A landscape with many valleys, sampled at points; each row gives a point and its height.
From any point a ball rolls to the lowest of the 2 points nearest to it. It stops when none of these is lower. Distance is the straight distance between rows; heights are no part of it.
Z_446 height 32.8: [122  96 155 208 165 176 140 150  59 132 156 137 114 117 143 141 111 118
 138 100 105 122 112 154]
Z_231 height 62.8: [104 110 134  84 136  81  91 139 156 100 138  96 120 124 139 181 157 108
 135 156  95 137 115  98]
Z_984 height 46.5: [102 100  64 169  96 125 159 143 111 106  91 128 128  96 121 155 164 139
 120 174 170 127 166 115]
Z_729 height 21.9: [101 134 171 111 181 151 160 136  56 121 137 136 147 189 170 188  94 127
  82  76 180 143 156 135]
Z_206 height 31.1: [105 145 119 153  80 164 123 150 157 145 134  94 148 159 127 118 106 110
 166 156 153 125 162 107]
Z_149 height 32.3: [100  88 135  50 103 136 135  58 156 139 112 135 134 178 154 181 135 111
 130 119 152 120 136 113]
Z_948 height 26.4: [ 85  70 120 114 105 136 176  64 138 145  99 131  91 154 121 148 141 159
 118 119 163 108 158 152]
Z_303 height 20.4: [131  96 143 131 154 136 167  76 105 136 132 144  92 128 139 118 128 172
  80 110 159 118 135 154]
Z_960 height 43.8: [165 176 142 177 101 176 120 155 147 139 139 103 112  87 124 112  96  85
 210 138  91 121 146 110]
Z_662 height 78.6: [152 158  81 160 120 104 122 171 157  97 110 114 125  69 124 119 150 114
 140 180 108 150 127 110]
Z_600 height 66.9: [ 99 170 149  45 106  69 113 114 204 157  84 158  97 123 137 156 195 148
 170 133 107 114 124 136]
Z_925 height 60.5: [123 122 132  87 167  63 109 157 142 118 111  98  86  89 113 117 116 110
 160 146  74 112 115 166]
Z_969 height 11.2: [ 77 125 190  78 109 135 158 106 146 174 141 127 113 132 122 122 118 160
 185 133 124  91 124 150]
Z_628 height 51.9: [ 89  81 149 130 137 139 129 111 150 126 144 100  88 154 123 104  91 117
 138 102 140 117 117 153]
Z_63 height 52.4: [ 82  60  78 128 115 124 142 110  96  89  73 121 113 157 142 150 113 110
  92 119 208 131 178 133]
Z_638 height 19.2: [148 140 140 149 150 113 144 132 142 148 117 147  80  76 104  84  97 128
 177 136  60  87 106 190]
Z_678 height 26.7: [ 99 105 178 161 178 160 145 149  63 125 160 126 133 174 153 154 101 127
 106  80 147 141 143 150]
Z_399 height 45.4: [100 118 145 103 101 153  97  88 185 139 155 116 121 187 150 110 126 108
 138 102 142 135 112 115]
Z_642 height 49.8: [204 167 144 180 118 190 112 153 114 144 152 126 152 112 124  85 108  78
 184  88  86 140 110 100]
Z_448 height 44.0: [137 138  74 224  46 161  94 129 170 113 108 126 149 139 139 124 141 100
 129 124 174 131 116  81]
Z_442 height 48.5: [127 142  69 204  87 103  77 172 136 108 118 123 172 155 119 143 108 147
  55 145 185 134 131 114]
Z_559 height 34.1: [121 116 155 111 167 129 104 157  99 107 163  93 167 166 161 147 112  89
 111 104 150 156 124  99]
Z_695 height 55.6: [105 113 118  86 121 102 140 126 118 114 107 108 131 157 106 168 125 138
  89 147 159 125 181 122]
Z_443 height 22.7: [166 112 128  95 197 113 100 132 106 111 162 120 128 148 111 112  83 115
  95 109  93 140 120 156]
Z_892 height 57.5: [198 141 125 112 159 162 144  98  77 163 140 164 155 141 131  60 110 137
 123  85 123 151  99 147]
Z_229 height 82.0: [114 155 145 173 112 136 161 167 143 141 135 103 117 124  65 153 143 170
 143 168  83 101 174 157]
Z_354 height 21.6: [ 72 117 148  85 108 137 127 140 151 156 130  88 126 150 124 131 115 111
 194 144 132 120 148 126]
Z_701 height 25.6: [128 132 160  70 130 130 121  81 141 125 145 136 129 171 154 182 132 145
  81 112 148 131 117  85]
Z_325 height 69.6: [197 171  86 140 156 113 118 133 138 119 122 163 122  80 123  71 139 126
 139 128  79 155  98 144]
Z_610 height 31.3: [147 109 143 103 158 117 120  91 113 128 137 150 114  87 148  87 118 125
 127 109 126 137  78 129]
Z_651 height 53.6: [106 143  81 177  69  93  82 175 179 111 130 115 168 158 100 176 129 139
  87 180 144 119 134 112]
Z_541 height 43.9: [122 135 107 196 139 103  92 190  80  89 125 129 174 157 137 160 107 134
  38 124 171 144 141 128]
Z_104 height 77.2: [176 169  62  97 157  79 137 153 118 102  90 133 135  76 124 107 140 126
 113 179 119 155 146 130]
Z_862 height 46.4: [ 98 142 180  46 148  81 143 138 119 161  99 137 112  68 142 119 122 131
 197 146 109  96 114 144]
Z_90 height 25.1: [168 134 129 167 150 151 155  90 122 138 145 158 106 124 118  88 141 178
  73 112 126 140 120 155]
Z_295 height 39.6: [135 105 164 208 144 183 127 126 115 134 151 118 104 137 142  95  96 104
 130  59 122 117  82 141]
Z_626 height 34.0: [130 165 201  51 138 109 107  69 144 151 139 184 125 108 152  85 101 141
 118  99 137  94  72 132]
Z_421 height 55.7: [ 92  76 134 164 136 130 131 139 125 105 141 103  92 136 118 145 130 124
 121 125 120 119 140 148]
Z_278 height 72.4: [212 150  86 172 141 134 123 153  76 110 125 145 179 118 130  94 158 117
  75 108 133 166  91  99]
Z_279 height 67.3: [181 171 112 183 124 146 107 127 174 120 153 141 107 106 113  84 147 126
 122 117  77 139 102 129]
Z_687 height 65.1: [ 99 137 144  50 126  66  91 113 189 123 119 137 102 109 145 180 177 127
 152 138  85 117 105 109]
Z_754 height 43.3: [119 100 104 164 128 153 142 139  79 116 111 114 129  99 159 114 130 113
 137 146 171 149 136 102]
Z_582 height 71.2: [221 152  78 173 149 140 139 122  93 128 139 183 156  95 116  92 159 135
 116 112  90 163  94 126]
Z_923 height 43.0: [134 187 126  74  92 143 123 110 164 145 125 138 164 143 148  98 149 145
 143 153 168 156 151  91]
Z_590 height 73.7: [171 154 100 147 111 130 112 123 138 100 127 133 153 103 148  91 180 120
  87 116 150 167 103  80]
Z_368 height 68.5: [120 160 134  45 116  91 152  90 167 141  95 133 101 136 121 146 147 168
 120 143 125 114 154 123]
Z_608 height 38.9: [145 139 130 167 147 143 113 173  82 119 152 107 176 152 140 132 108 113
 102 131 137 152 133 115]
Z_790 height 17.3: [105  94 178  79 180 131 153 131  51 106 131 138 120 139 144 217  98 128
  86  96 150 124 148 128]
Z_951 height 79.9: [169 156 112 186 131 144 142 182 113 120 148 123 145  86 116 144 139 132
 145 176  85 132 132 120]
Z_426 height 22.9: [ 90  74 184  79 163 123 157 122  70 140 141 127 121 108 133 162  92 125
 146 115 152 102 125 138]
Z_453 height 81.0: [134 146 108 192 118 123 138 177 130 110 142 117 143 121  85 157 139 155
  92 182 110 122 165 137]
Z_943 height 53.3: [ 87 110  85 159  87 101 154 127 180 123  94 106 110 138  78 161 168 145
 130 162 111 101 168 144]
Z_163 height 75.9: [155 158  88 111 120 111 118 138 102 105 113 131 181 113 154 146 143 143
  80 175 184 158 142  74]
Z_901 height 60.0: [179 108 144 122 172 162 142 131  42 159 160 157 176 137 155  93 110 100
 150  52 120 146  68 130]
Z_413 height 33.6: [ 73  77 114 109  88 130 145  80 191 156  98 117 105 176 101 135 144 127
 161 123 115 103 152 171]
Z_27 height 58.2: [ 92  86 122 112 140  88 144 148 117 109 108  98  91  95  84 141 127 130
 140 136 103 114 150 155]
Z_216 height 53.1: [176 178 125 137 112 182 119 134 134 152 144 125 144 121 129  43 108 111
 154 101 119 152 123 115]
Z_61 height 20.1: [ 71 105 186 139  97 161 141 101 149 165 164 134 107 133 139 149 142 143
 179 130 114  98 100 130]
Z_228 height 29.6: [183 176 107 125 152 115 165 106 155 138 131 160 116 116 102  99 150 185
  87 156 105 137 141 165]
Z_879 height 20.7: [147 126 185  98 148 138 118  88 106 149 155 171 141 100 146  50 100 113
 140  77 137 100  44 141]
Z_344 height 41.8: [127 179 183  55 145 109 110 118 123 167 132 187 135  77 160  78 121 129
 184 128 117 110  78 142]
Z_973 height 35.4: [135 170 178 173 107 156 115 135 173 152 160 141  95  84 122 125 132 126
 188 130  68 101 111 126]
Z_517 height 76.4: [183 153  90  77 158 107 140 125  82 110 108 136 155 109 134 130 123 143
  81 165 149 155 157 106]
Z_45 height 49.7: [102 120  47 182  64 103 149 161 166 111  69 120 142 102  74 156 144 146
 126 181 157 105 165 132]
Z_705 height 28.3: [119 125 169 178 114 165 124 140 130 134 161 118 112  98 137 144 146 123
 167 131  97 120  99 105]
Z_77 height 74.9: [145 137  78  99 103 109 102  96 144  93 105 131 152 138 164 142 164 118
  79 126 180 167 120  61]
Z_137 height 38.0: [133 167 114 182  51 189 115 123 174 137 116 130 133 120 140 110 133 108
 175 138 160 130 142  83]
Z_921 height 46.2: [ 97  96 142 131 129 160 144 102  97 134 127 120 137 153 185 145 134 118
 131 102 187 145 131  97]
Z_245 height 49.2: [141 162 146  88 145 131 149 149 122 161 115 122 115  96 131  86 109 133
 195 150 112 127 142 151]
Z_957 height 48.7: [116 128  75 217  69 130  87 148 144 117 113 123 178 168 157 155 146 120
  85 132 185 140 100  85]
Z_958 height 49.1: [ 59  73 117 144 128 156 144 124  94 107 103 118 135 185 176 161 115  95
 121  91 197 138 160 130]
Z_57 height 10.3: [151  94 108 148 189  94 115 160  94  95 151 122 111 115  89 140 109 123
 106 137  65 129 137 178]
Z_807 height 57.9: [ 64  58 130  82 117 109 142 126 103 103  76 107 122 181  83 196 126 122
 105 100 153 109 199 140]
Z_867 height 29.9: [182 138 158  59 190 114 115  93 109 126 160 149 129 157 122 134  79 133
  66  91 103 127 104 142]
Z_299 height 5.2: [160 110 122 140 177 119 136 141  89 132 154 154 113 106  99 122 105 144
 150 136  50 112 115 186]
Z_237 height 32.2: [ 90 122 124  86 100 101 126 100 200 147  95 120  74 132 119  95 129 125
 175 129 115 109 127 159]
Z_425 height 82.7: [ 94 119 139 144 111 144 175 161  91 143 118 108 134 124  91 158 146 165
 148 159 140 111 182 133]
Z_734 height 27.9: [101 139 150 123 123 102 131 124 184 158 109 128  56  99  99  80 112 145
 172 133  91  84 114 182]
Z_501 height 38.4: [107 125 108  76  79 138 124  75 190 140 106 138 142 177 147 125 157 124
 147 144 152 137 150 117]
Z_861 height 31.5: [162 156 191  79 168 121 110 105 125 140 185 134 142 146 135 158 118 153
  91 109 101 125 100 117]
Z_472 height 55.4: [196 168 106 121 135 159 122 135 108 149 137 129 171 156 123  48 105 130
  99 111 143 162 127 126]
Z_660 height 56.7: [ 60  58 101 148  95 117 156 125 127 110  76 118 121 161  60 169 165 137
 118 125 134  98 189 154]
Z_62 height 59.0: [109 127 103 152  99 104  83 154 168 102 154  93 149 154 126 168 160 103
 122 161 109 143 122  85]
Z_765 height 63.9: [143 147 127 157 125 114  81 142 175  99 166  98 113 130 121 110 145 109
 113 125  83 146  98 108]
Z_457 height 28.7: [113  87 146  89 172 115 121 137  86 122 134 114 127  81 155 120 106  98
 161 136 128 134 107 122]

Call two points neighbours if one is among the 2 nearest of the other. Go from one point of each pair to the other, from neighbour to neighbour, staying as low as possible. Name the highest point that can't be avoided.
Z_879 and Z_790: Z_610
Z_701 and Z_299: Z_861
Z_299 and Z_303: Z_413
Z_442 and Z_969: Z_957

Where does a ball stop that starts at each point below?
Z_472: Z_969
Z_27: Z_701
Z_957: Z_969
